The views of a scene show one set of named points, each view turned or mirrored, and shifted as a whole, with a little noise and some points left out.

Scene 1
View 1
q883: [ -6 -17 -10   6   6   4  -2  22   0  -1   8   2  31  -7   5 -15  -6   0
 -19  -2 -19  20   7  -6  -9]
q148: [ -2   2 -11   6  13   2   2   6   0  11  10  -3  24  -5   5 -19 -10   0
 -15  -6   2  13  12 -15 -16]
q677: [-11 -18 -10   8   6   4  -6  24  -5  -2   6  -2  29  -7   6 -13   1   3
 -17   5 -27  23   6  -7 -10]
q980: [ -3   1 -10   5   9   1  -2   2   0   7  10  -3  23  -6   3 -16 -10   1
 -14  -5  -5  13  14 -10 -15]
q555: [-18  -1  -7  17  12   0 -19   4 -18   6   3 -16  14 -10   0  -9  12   8
  -6  17 -29  15  10 -14 -19]
q675: [ -3  -9 -12  -3 -10  -7  -5 -24  19 -10  15   4  26   2 -10 -12 -19  -1
 -10 -24 -10  15  24  10  -3]
q23: [-19 -10  -8  12  -1  -5 -22 -11  -7  -6   4 -12  15  -5  -7  -6   8   8
  -5   8 -37  18  17  -1 -11]
q492: [ -7  15 -11   9  11  -5 -10 -18  -5  13   8 -13  10  -6  -3 -13  -4   5
  -5  -1  -1   4  18 -14 -20]
q990: [ -2 -14 -11   3   7   3   2  23   4   1  11   6  33  -6   8 -19 -12  -2
 -20  -8  -9  20   9  -7  -9]
q926: [ -7   4 -11   9  10  -1  -7  -2  -4   8   8  -8  18  -6   0 -14  -4   4
 -10   0  -7  10  13 -11 -18]
q950: [-13  -5 -10   7  -4  -7 -16 -23   3  -6   9  -8  16  -1 -11  -8  -2   6
  -5  -3 -25  13  20   2 -10]
q869: [-13 -20  -8  10   2   2  -9  16  -3  -6   7  -2  29  -6   2 -10   2   3
 -15   3 -31  24  10  -3  -8]
q296: [ -4 -10 -11   1  -5  -4  -7 -14  10  -7  11   2  25   0  -6 -12 -12  -1
  -9 -13 -16  14  20   5  -6]
View 2
q950: [-14  18   2 -21   9 -18  -6  12  10 -19   7   1  -9   7  -3   4  -5  -6
 -11   9   8  19 -15 -18  -1]
q675: [ -7  20   3 -22  -5 -25  -1   4  19 -26  13   8 -22  13  -3   1 -10   7
   9  19  -4  35 -12 -24  11]
q869: [-10  31  -4 -11   9  -3  -1  -8  25 -19  21   2  -3  -7 -23  -4   5 -22
  -5  19  11   2 -20 -15  -6]
q883: [ -6  22   0 -19  11  -1   9 -24  34 -21  12   8  -5  -4  -9 -12   1 -14
  12   5  17   8  -9 -14  -1]
q677: [-10  25  -1 -16  14  -1   2 -11  25 -18  13   2   0  -6 -15  -4   4 -19
  -5   8  16   3 -16 -12  -7]
q980: [ -7  14   6 -26  15  -8   5 -14  25 -20   2   7  -7   3   1  -8  -3  -7
   8  -4  15  15  -6 -15   1]
q990: [ -4  23   0 -19   9  -3  12 -27  36 -23  13  10  -7  -5 -11 -12   1 -13
  16   7  15   9  -9 -14   2]
q926: [-11  11   5 -26  19  -7   2  -8  20 -18  -2   5  -5   3   3  -8  -4  -8
   1  -7  18  11  -6 -16  -1]
q492: [-14   5   8 -31  23 -13   1  -1  13 -15 -11   3  -4  11  11  -6  -7  -2
  -3 -14  17  17  -4 -16   0]
q23: [-15  21  -1 -16  17 -10  -9  13   8 -13   8  -3  -1   1 -12   4   0 -16
 -21   8  12   9 -20 -16 -10]
q296: [ -9  21   3 -21   2 -18   0  -1  19 -24  11   6 -15   7  -6   0  -7  -2
   3  15   2  24 -11 -20   6]
q555: [-15  18   1 -19  32   4  -2  -3  15  -8   0  -2  10  -8  -9  -4   6 -26
 -21  -8  27  -7 -16  -9 -14]
View 3
q883: [ -6   4   2  11   4  12   7   1 -15   5  -8  10  14 -16   7  -3  18   6
 -11   7   3   6 -12  -5 -19]
q869: [  1   3  12  13   0   5  10   3 -16   0   2  11   8 -17  15  -9  22  14
 -13   7   6   6 -14 -10 -17]
q555: [  3  -4   6   0 -22  10   8  18 -18  -4  16  22   1 -27  22  -9  14  24
 -11   2  21   7 -12  -5 -37]
q296: [ -3  11  12   2  -4 -11  14  -4 -13  10   8   1   3  -7  -5  -2  11  -1
   3   7  -1   2 -13  -7   2]
q980: [ -7   6  -4  -8 -10   6   7   3 -13  12   1  10  11 -14  -3   3   5  -1
   2   6   5   1 -10  -1 -18]
q492: [ -3   3  -2 -21 -35   0   9  14 -14  12  20  16  -1 -17  -1   1  -4   6
  10   2  15  -2 -10  -1 -22]
q677: [ -2   2   9  10  -3   7   9   5 -16   0   3  12   8 -18  15  -8  20  13
 -12   5   7   7 -12  -7 -22]
q23: [  4   3  19   6 -18  -9  15   8 -16  -2  24  10  -8 -15  13 -12  15  21
  -4   3  14   5 -14 -10 -14]
q990: [ -9   6  -2   8   7  14   5  -2 -12  10 -12   9  19 -15   3   2  15   0
  -9   9  -1   5 -10  -2 -19]
q675: [ -6  16  13   0  -2 -17  16 -11 -11  14   8  -7   0  -1 -14   0   8  -8
   9  10  -7  -1 -15  -7  13]
q926: [ -4   4  -1 -10 -17   5   9   8 -13  10   8  14   8 -16   2   1   4   3
   3   5   9   1 -11  -2 -22]
q148: [ -9   5  -8 -10 -10  11   5   4 -13  14  -3  13  15 -16  -2   6   4  -4
   1   8   4   0  -9   0 -21]
View 4
q677: [  8 -13 -10 -28  11   3 -14 -17 -34  -3  -8 -22  10  16  -1  11  10  -6
  11  -3  -7 -10  22   7  -9]
q950: [ -2  -6 -12 -18  22   0 -13  -7 -22   9  -6 -19  -7   9   1  15  11   0
  18   2  -2  -4  20  -4   8]
q883: [  7 -11 -12 -21   0   1  -5 -11 -32  -3  -9 -20  10  20  -2  12   9 -10
  11  -9  -2 -17  15   4 -18]
q980: [ -1  -5  -6 -13  12  -2  -6  -3 -21   2 -12 -10  -9  13   7  11   4  -4
  20   3  -4 -14  19  -6  -2]
q869: [  8 -13 -14 -29  11   4 -15 -18 -35   0  -6 -26  12  15  -3  13  12  -7
  10  -6  -5  -9  22   7 -10]
q148: [  1  -5  -2 -11   2  -4  -4   0 -22  -4 -15  -4  -7  17   7   6   1  -9
  20   0  -4 -22  17  -4 -13]
q675: [-11   1 -24  -5  15  -4   3   6 -14  19  -2 -27 -12   6  -4  26  11   5
  18 -11   6  -7   6 -13  13]
q926: [  2  -6  -1 -17  12  -3 -11  -6 -23  -2 -14  -6 -10  13   9   8   5  -6
  22   7  -8 -14  23  -1  -5]
q23: [  5 -12 -11 -33  31   5 -24 -20 -28   9  -5 -23   0   9   1  12  14   2
  12   7  -9   3  31   4  10]
q492: [ -3  -5   2 -14  20  -4 -13  -1 -15   1 -14   2 -19  11  13   6   3  -1
  25  15  -9 -11  28  -7   5]
q555: [ 14 -16   2 -37  20   4 -29 -25 -35  -7 -12 -10   5  17   7   0   7  -8
  13  14 -15  -6  38  11  -7]
View 5
q492: [ -3  -2 -21   2   0 -23  10   1  -8 -14  -7 -14 -13   0 -17   2  10  -5
  16  12  -7  19  -2  11  -8]
q675: [ 23   7  -1   8   9 -11  -9   3  10  -7  -8 -10 -11   3  -6   7   7  -5
  -1 -16   8  24  27   3   6]
q980: [  2  -6  -3   6  -3 -15   8  -5   8 -13  -4 -10 -17   1 -10   3   1 -14
  11   7 -11  28   6  11 -15]
q926: [  0  -1 -13  -2  -1 -18  12  -2   6 -13   0 -15 -14  -4 -12   0   4  -9
   7   7  -4  22  -2  11  -7]
q883: [  1  -5  11  -1  -6  -5   9  -9  27 -15   8 -13 -20  -5  -3  -1 -11 -23
   3   4 -10  33   4  10 -18]
q950: [ 11   6 -14  -7   5 -14   6   2  12  -9   3 -20 -10  -9 -11  -2   6  -4
   1  -3  11  18   4   6   5]
q990: [  2  -7  14   5  -6  -7   7  -9  23 -15   3  -7 -21   0  -2   3  -9 -24
   6   2 -14  36  10  10 -21]
q23: [  1   6 -17 -17   1 -13  14   0  18 -13  13 -25 -10 -18 -11  -7   0  -6
  -3   5  12  16  -9   7   1]
q555: [-14  -4 -16 -17  -7 -14  27  -7  17 -18  16 -24 -15 -19 -13  -9  -6 -14
   5  21  -3  22 -23  14 -15]
q296: [ 15   3  -1   2   6 -11  -2   0  14 -10  -2 -13 -14  -3  -6   3   3  -8
   0  -7   6  24  17   5   0]
q148: [  1  -6  -5   7  -2 -18   7  -4   3 -14  -5  -9 -16   2 -12   4   3 -12
  14   7 -11  26   6  12 -15]
q869: [  1  -1   4 -10  -4  -6  11  -9  31 -15  14 -19 -18 -14  -4  -5 -11 -20
  -2   5   0  28  -2   8 -12]

In a view up to two points have been moved. Name them for each view, in the order of its rows, or write -.
view 1: q677, q555
view 2: q869, q883
view 3: q492
view 4: q950, q980
view 5: q926, q148
